Each row is a point on a landscape with many peaks, with its height.
A climber steps from a point to the highest of its 2 nearest points, and stops where none of them is higher. Distance is the straight distance between rows; heights are no part of it.
J817: [154 149  60 130 156 114 153 128 159 115 128 182  90 119 112 142 154 159
 103 124 155 108 179 161 102 179 136 163 151 119 126]  height 39.4
J831: [ 97 156 134 206 111 129 143 112  89  64 103 100 162 121 185 146 120 135
 126 128 143 184 133 126 114 125 140 111 119 111 117]  height 9.8
J382: [128 160 141 145  47 122 137 166 110 121 118 139 128 169 124 123 156 166
 125 133 129 133 100 129 127 137 129  85 169 156 156]  height 18.0
J251: [145  86 109 129 140 142 120 104 103 127 122  95 164 114 135 134 103  79
 113 135 117 175  88 136 120 108 126 152  98 107  99]  height 9.2
J264: [138 152 101 100  96 133 118 145 101 153  62 157 178 174  85 126 159 122
  95 146 159  94 134  98 118 131 101 127 127 130 144]  height 54.9
J98: [101 120 176 120 144 109 133 172 147 171 198  83  79 102 160 110  76 142
 172 118 109 130  98 157 150 111 155  92 107 167 104]  height 44.2
J527: [157 103 137 110 148 130 103 103  78 125  93  88 178 111  91 137 136  53
  91  82  97 150  96  63 139 100 129 141  60 129  80]  height 4.5
J357: [136  74  98 136 152 141 122  43 156  95 106 120 137 105 132 125 152 109
 115 116  91 121 150 116 127 128 122 162 124 110 151]  height 36.4
J351: [ 87 157 195 141 105 111 139 168 143 127 156  96  79 117 165 112  84 174
 169 111 130 128 123 139 152 123 162  78 146 185 131]  height 50.7
J428: [150 141 142 139 113 103 166 151  99 142 203 133 150 159 138 108 133 121
 144  80  86 189  88 144 137 125 119  86 148 153  85]  height 9.1
J69: [160  66  98 100 158 141 114 109 108 208 149 131 149 135  98 113 108  57
 141 122 128 120  90 148 132 102 113 148  88 117  94]  height 13.8
J982: [113 147 118 131 114 116 138 204 104 167 108 142 117 138 129 124 105 137
 135 180 203  96 151 146 110 139 119 120 105 109 111]  height 21.1
J693: [182 126 103 131 131 127 140 111 157  97 114 174 128  93 121 146 116 168
  94 119 157 118 164 157 140 155 153 152 109 143 139]  height 33.5
J947: [ 92 135 168  81 100 152 113 216 105 190  80 111 122 132 114 120 112 118
 118 198 169  91 141  75 140 102 111  86 117 134 145]  height 30.5
J502: [ 96 144 120  89 112 135 130 214 105 202  84 150 113 143  99 128  95 134
 120 196 202  61 162 107 121 136 100 124 131 110 124]  height 24.5
J783: [ 76 195 138 185  86 129 127 141 136  81 107 136  98 149 141 124 165 169
 139 160 152  81 168 132 109 149 121 114 205 123 165]  height 49.1
J3: [126 122 157 135 137 118 133 106 141 131 179  94 112 125 161 135 111 103
 164 121  80 165  89 147 169 103 153 112 155 129 108]  height 29.5
J277: [ 95 140 162 141  85 141 113 109 149 149 173  87 102 173 146 105 134 159
 158 144  89 127  66 143 128 108 125  71 200 140 166]  height 15.0
J698: [ 72 189 170 151  86 143 146 185 104  79  79 122 134 144 123 107 170 160
 151 178 145  74 182  93 128 126 100  99 171 120 152]  height 44.3
J867: [116 131 108 113 119 116 117 124 134 140 107 153 146 166  83 117 184 107
  98 158 119  69 147 105 104 143  98 134 162 113 173]  height 49.2
J306: [ 80 173  99 193 113 124 139 132 115  98 138  95 154 147 198 144 124 157
 157 155 161 189  97 163 104 130 151 116 139 102 116]  height 12.7
J762: [ 93 177 137 125  99 146 133 187 119 122  81 122 136 158  96 116 161 119
 129 187 151  77 186  81 113 129  92 122 152 108 163]  height 39.8
J288: [ 62  75 141 114 186 153 107 105 138 120 140  78 146 100 159 122 131  68
 175 173 127  99 129 108 118 117  99 176  94  73 106]  height 59.7
J315: [ 77 138 224 134 132 111 135 151 130 113 137  75  99  97 171 136  85 128
 178 131 138 105 135 109 137 122 154  83 103 139 118]  height 44.6
J39: [113 182 158 152 112 113 149 173  93 149 169 109 135 185 152 109 128 140
 165 109 118 168  74 140 125 119 116  76 152 129 111]  height 11.4
J811: [122 145 114 163  81 143 121 125 185 117 128 123  89 114 147 142 131 196
 115 154 153 117 121 170 123 150 156 118 165 153 179]  height 53.3
J379: [131 111  71 142 142 164 114 100 144  87  63 127 152  86 126 154 135 121
 102 158 159 122 156 137 102 137 127 188  91  71 145]  height 36.6
J550: [ 96 126 155 173 137 139 142  85 140  61 128 104 122 105 175 142 140 126
 166 140 103 141 143 131 130 130 125 118 155 117 140]  height 28.8
J177: [133 119  93 110 127 149  93  93 167 100  52 144 140 100 100 151 127 158
  82 149 146  90 178 117 105 137 127 180 112 120 166]  height 39.5
J747: [156 136 118 148 153 102 153  62 123  74 126 177 138 131 120 132 181 111
 122  73  92 145 173 101 152 135 114 132 153 127 135]  height 47.8
J179: [123 118  95 148 113 145 113  79 202 124 149 141  82 112 140 127 139 166
 124 152 125 119  89 177 132 146 154 144 199 143 181]  height 49.0
J32: [119 135 145  97 118 133 104 132 161  78  52 140 122  96 101 144 147 151
 112 162 141  60 201  93 121 149 126 144 136 121 169]  height 45.0
J248: [136 109  87 146 159 130 142  62 144 115 181 159 102 171 142 104 179  89
 137 123  85 142  89 136 125 157 128 139 224 113 159]  height 55.0
J926: [ 77 145 153  98  91 131 122 185 122 166 110 103 135 162 113 108 140 115
 131 195 156  59 131  97 113 114  92  97 155  96 165]  height 35.1
J438: [ 99 170 128 191 123 112 146 119 112  84 118 143 123 178 138 116 182 137
 144 140 115 137 154 124 112 135 109 116 189 104 153]  height 53.6
J124: [ 93 133 129 148 148 148 123 152  91  45  72 121 189 106 136 122 150  95
 137 126 128 138 186  76 103 123  93 157  87  64 106]  height 3.6
J683: [163  83  74  81 152 135 116 128  89 230 137 170 145 146  86 111  94 111
 116 120 144 141 118 148 114 109 107 153  82 101  97]  height 9.5
J903: [155 167  64 159 136 102 156 135 126 103 134 205 115 150 112 137 192 145
 109 119 154 133 138 147  93 183 136 141 171 115 139]  height 35.3
J723: [ 65 144 190 173 163 106 133  99 121 123 187  87 108 167 195 114 112 139
 204 128  90 136 137 144 152 111 143  95 172 134 110]  height 26.7
J204: [116 116 176 109 113 126 115 163 102 140  95 113 149 124 119 126 123  88
 106 129 137 121 123  69 138 113 120 118  87 139 107]  height 33.8
J509: [143 148  95 104 150 116 136 136 173  99 109 176  94 118  90 138 182 161
 110 129 142  62 211 127 117 167 117 168 147 105 148]  height 44.5
J856: [136  84 117  85 188 111 156 133 141 165 165 141  92 106 108 134  92  96
 134 138 143  99 151 156 133 142 141 173  93 100  98]  height 46.8
J672: [187  93  70  70 146 134 105 105 122 193 116 179 129 144  86 145 115 138
  94  96 126 124 121 143 110 121 117 162  87 132 103]  height 6.0
J318: [145  89 143  54 200 129 106 124 159 165 126 137  84  84 100 150  96  98
 143 112 134  92 164 123 145 124 148 175  57 129  87]  height 60.9
J158: [149  98 183  39 179 114  87 129 150 160 113 144 101 102  86 147 108  91
 112  97 140  73 158  67 151 129 128 149  55 132  96]  height 51.1
J171: [ 87 181 180 162  91 114 128 129 121 132 182  89 121 178 156 104 121 179
 173 109 102 156  80 143 148  94 136  72 169 157 130]  height 13.4
J993: [ 91 125 128 132 100 141 119 127 171 129 124 113 100 115 131 145 138 164
 117 194 159  69 152 157 104 137 131 143 164 116 178]  height 60.3
J650: [121  99 157 115 182 105 159 160 148 135 169 118  80  74 148 141  88  88
 160 126 146 116 156 141 145 134 157 131  84 129  90]  height 35.9
J760: [150  83 155  85 136 126 112 151 121 201 174 131 132 105 106 130  97  84
 123 106 113 142  90 128 143 109 135 129  86 136  82]  height 18.4
J799: [ 74 153 139 156 150 110 143 134 141 162 205  85  90 176 173 117 103 150
 195 122 130 131 100 169 131 132 165 105 173 125 103]  height 30.3
J752: [ 98 112 126 121 173 124 143 159 150 187 233  95  91 135 161 114  88 146
 198 139 129 132  92 198 126 130 143 115 142 129  92]  height 36.0
J869: [121 140  97 171 146 126 145 105  98  78  91 112 161 115 152 133 140  97
 120 124 131 166 156 114 108 137 105 154 110  78 104]  height 6.8
J597: [130 125 134  43 170 124  78 142 123 165  56 169 125 145  86 125 127 121
  94 124 165  66 178  75 121 115  93 157  66 124 100]  height 61.0
J844: [154 136 110  66 130 118 106 131 114 149  48 161 158 161  75 126 148 123
  72 116 137  78 169  84 122 124  94 146  86 129 133]  height 61.4
J419: [147 138 154 179  64 141 133 125  94  98 133  96 164 131 154 119 121 159
 126  99  94 210  71 122 150 108 134  78 141 168 141]  height 21.8
J772: [100 115 179 123  99 133 122 159 124 118  98  88 117  97 142 142  88 132
 125 141 146 120 118  93 139 115 144 102 103 146 135]  height 38.5
J744: [ 97  91 104 126 164 159 108  95 131 107  87 105 154  98 129 147 125  83
 130 182 138 113 150 116  99 116 114 177  99  69 122]  height 45.5
J381: [159 108 148 126 167 124 151  79 128 115 186 130 124 111 139 112 129  68
 149  79  65 175 100 139 164  94 139 119 143 150  87]  height 33.3
J246: [ 95 143 117 152 149 119 138  88 144 118 164 141  94 159 141 119 179 131
 140 146 107 115 116 144 126 154 118 122 226 106 164]  height 58.4
J497: [109 140 160 202  88 137 134  77 147  65  97 106 125 125 180 139 130 166
 144 118 111 164 123 129 133 113 151 106 169 152 159]  height 26.1
J531: [169 104 120 102 119 140  99 122  85 146  85 123 199 146  91 127 118  88
  85  96 124 148  97  85 124  94 106 149  59 132 103]  height 4.4
J850: [148  87  95 109 116 137 100  32 158 135 121 124 136 122 101 127 152 113
 100 137  82 113 109 113 130 119 128 161 154 132 181]  height 40.4
J732: [158 104 168 101  98 135 108 138 119 158 174  98 140 101 114 124 114 111
 128  98  84 159  79 109 163  98 128 105  95 168 109]  height 22.4
J406: [205 102  59  92 119 136 134 133 135 179 166 197 117 133  83 119 128 171
  94  86 113 152  97 168 117 135 108 142 109 149 135]  height 3.0
J350: [141  96 142 129 171 137 107 105 116 107 114  99 163  93 123 143 131  55
 112 122 108 156 117  95 130 116 135 155  70 107  81]  height 6.6
J506: [110 149 136 134  55 132 118 117 121 151 139 124 149 161 121 123 164 150
 122 150 106 137  67 131 125 111 108  95 181 165 181]  height 16.5
J147: [ 67 171  88 172 145 119 152 167  89 120 139  95 144 159 173 123 121 121
 168 160 170 142 127 144  95 138 116 131 128  69 100]  height 17.2
J160: [131 148  86 152 112 115 140 184  92 153 121 154 157 149 121 136 115 139
 111 135 190 140 121 148 105 158 124 125 101 106 112]  height 27.0
J979: [144 102 168  33 158 125  86 159 132 209  91 168  89 122  70 131  78 119
 116 117 160  70 163  89 152 127 127 138  53 129 101]  height 51.3
J94: [209 117  63 144 102 148 122 144 131 120 122 157 158 115 128 131 113 177
  93  95 132 193  94 159 126 133 129 145  83 149 127]  height 24.8
J375: [205 128 120 118 110 134 124 174 102 112 115 154 155  90 112 133 100 193
  91  70 137 190 127 141 131 152 144 132  60 177 103]  height 27.7
J967: [186 118 129 111 176 111 142  69 135  91 145 157 144 114 109 124 137  86
 111  75  97 131 167 110 154 124 141 156 115 127 103]  height 43.0
J990: [211  99 128 102 159 122 139 126 128 112 128 151 129  91 112 141  87 136
  93  64 122 175 142 145 143 125 157 138  62 163  85]  height 33.0
J602: [179 129  72 122  99 150 111 126 142 128  96 166 153  98 104 138 116 197
  82 117 152 156 124 168 130 152 149 145 102 163 152]  height 28.7
J280: [134 154 181 203  98 129 137 102 111  71 109 110 138 121 174 147 105 158
 142  93 104 200 119 123 153 114 143  71 146 172 136]  height 24.0
J30: [145  86  90 125  96 155 106 108  92 151 117 112 189 140 116 133 122  98
 100 128 116 158  61 121 103 118  98 138  99 125 138]  height 6.7
J412: [127  78  77 121 120 165 102  70 174 153 144 135 113 126 118 137 151 132
 109 164 109  98 105 152 120 141 137 167 182 137 184]  height 44.4
J512: [163 151 153 148  53 126 141 152  93  96 116 136 162 158 126 111 161 156
 109  98 104 177 101 113 142 120 137  68 144 182 142]  height 19.8
J415: [132 136 124 149 160 109 157  67 116  95 154 164 118 159 136 105 175  74
 134  98  67 161 113 122 134 137 110 129 191 119 129]  height 51.9
J330: [101 168 150 143  82 126 134 161 152 128 145  99  80 116 158 128  80 212
 147 152 162 134 118 163 134 131 171  89 141 183 161]  height 55.5
J157: [137 108 171 130  92 147 108 119 146 123 179  66 123  88 152 122  85 140
 155 100  64 167  73 150 163  99 146 107 121 169 130]  height 26.0
J882: [194 117 140 101 145 107 142 115 123 134 164 156 124 102 124 131 116 104
 118  72 101 151 127 135 158 125 141 119 117 148 100]  height 38.0
J786: [128  92 159 131 140 139 130  58 141  80 121 104 130  98 146 148 120  78
 144 111  82 128 135 101 143 120 143 143 127 127 145]  height 32.5
J931: [133 107 151 134 187  96 170 158 125 148 197 120 106 122 160 128 101  91
 162 120 139 154 117 154 138 127 144 126  94 118  71]  height 29.2
J377: [ 93 159 117 125 134 141 123 147 181 101 100 127  96 102 104 122 152 158
 125 160 152  43 208 137 115 143 126 164 154 112 172]  height 51.5
J670: [138 155  76 147 118 105 156 151 120 132 148 157 123 145 124 124 148 154
 119 123 161 150 113 150 113 158 132 116 156 117 136]  height 31.9
J196: [140 155 118  99 124 101 136 131 150 123  97 166 102 147  70 123 180 142
 101 126 118  63 168 116 111 152 111 131 192 132 182]  height 45.6
J229: [110 148 101 162 168 106 171 161 104 138 176 100 147 142 183 124 106 105
 155 123 163 160 114 167 115 129 130 125 119 102  75]  height 22.8

For each start below, name the point where the climber stops.
J723 -> J330
J869 -> J318
J760 -> J246
J502 -> J246
J171 -> J993
J375 -> J246
J280 -> J993

Call two points neighbours if one is among the 2 nearest of the other. Go from one point of each pair to the other, from neighbour to neighbour, staying as high as possible. Name the lowest point that can't be avoided.
J844, J993 -> J509
J251, J246 -> J350
J330, J288 -> J379
J993, J330 -> J811
J318, J844 -> J158
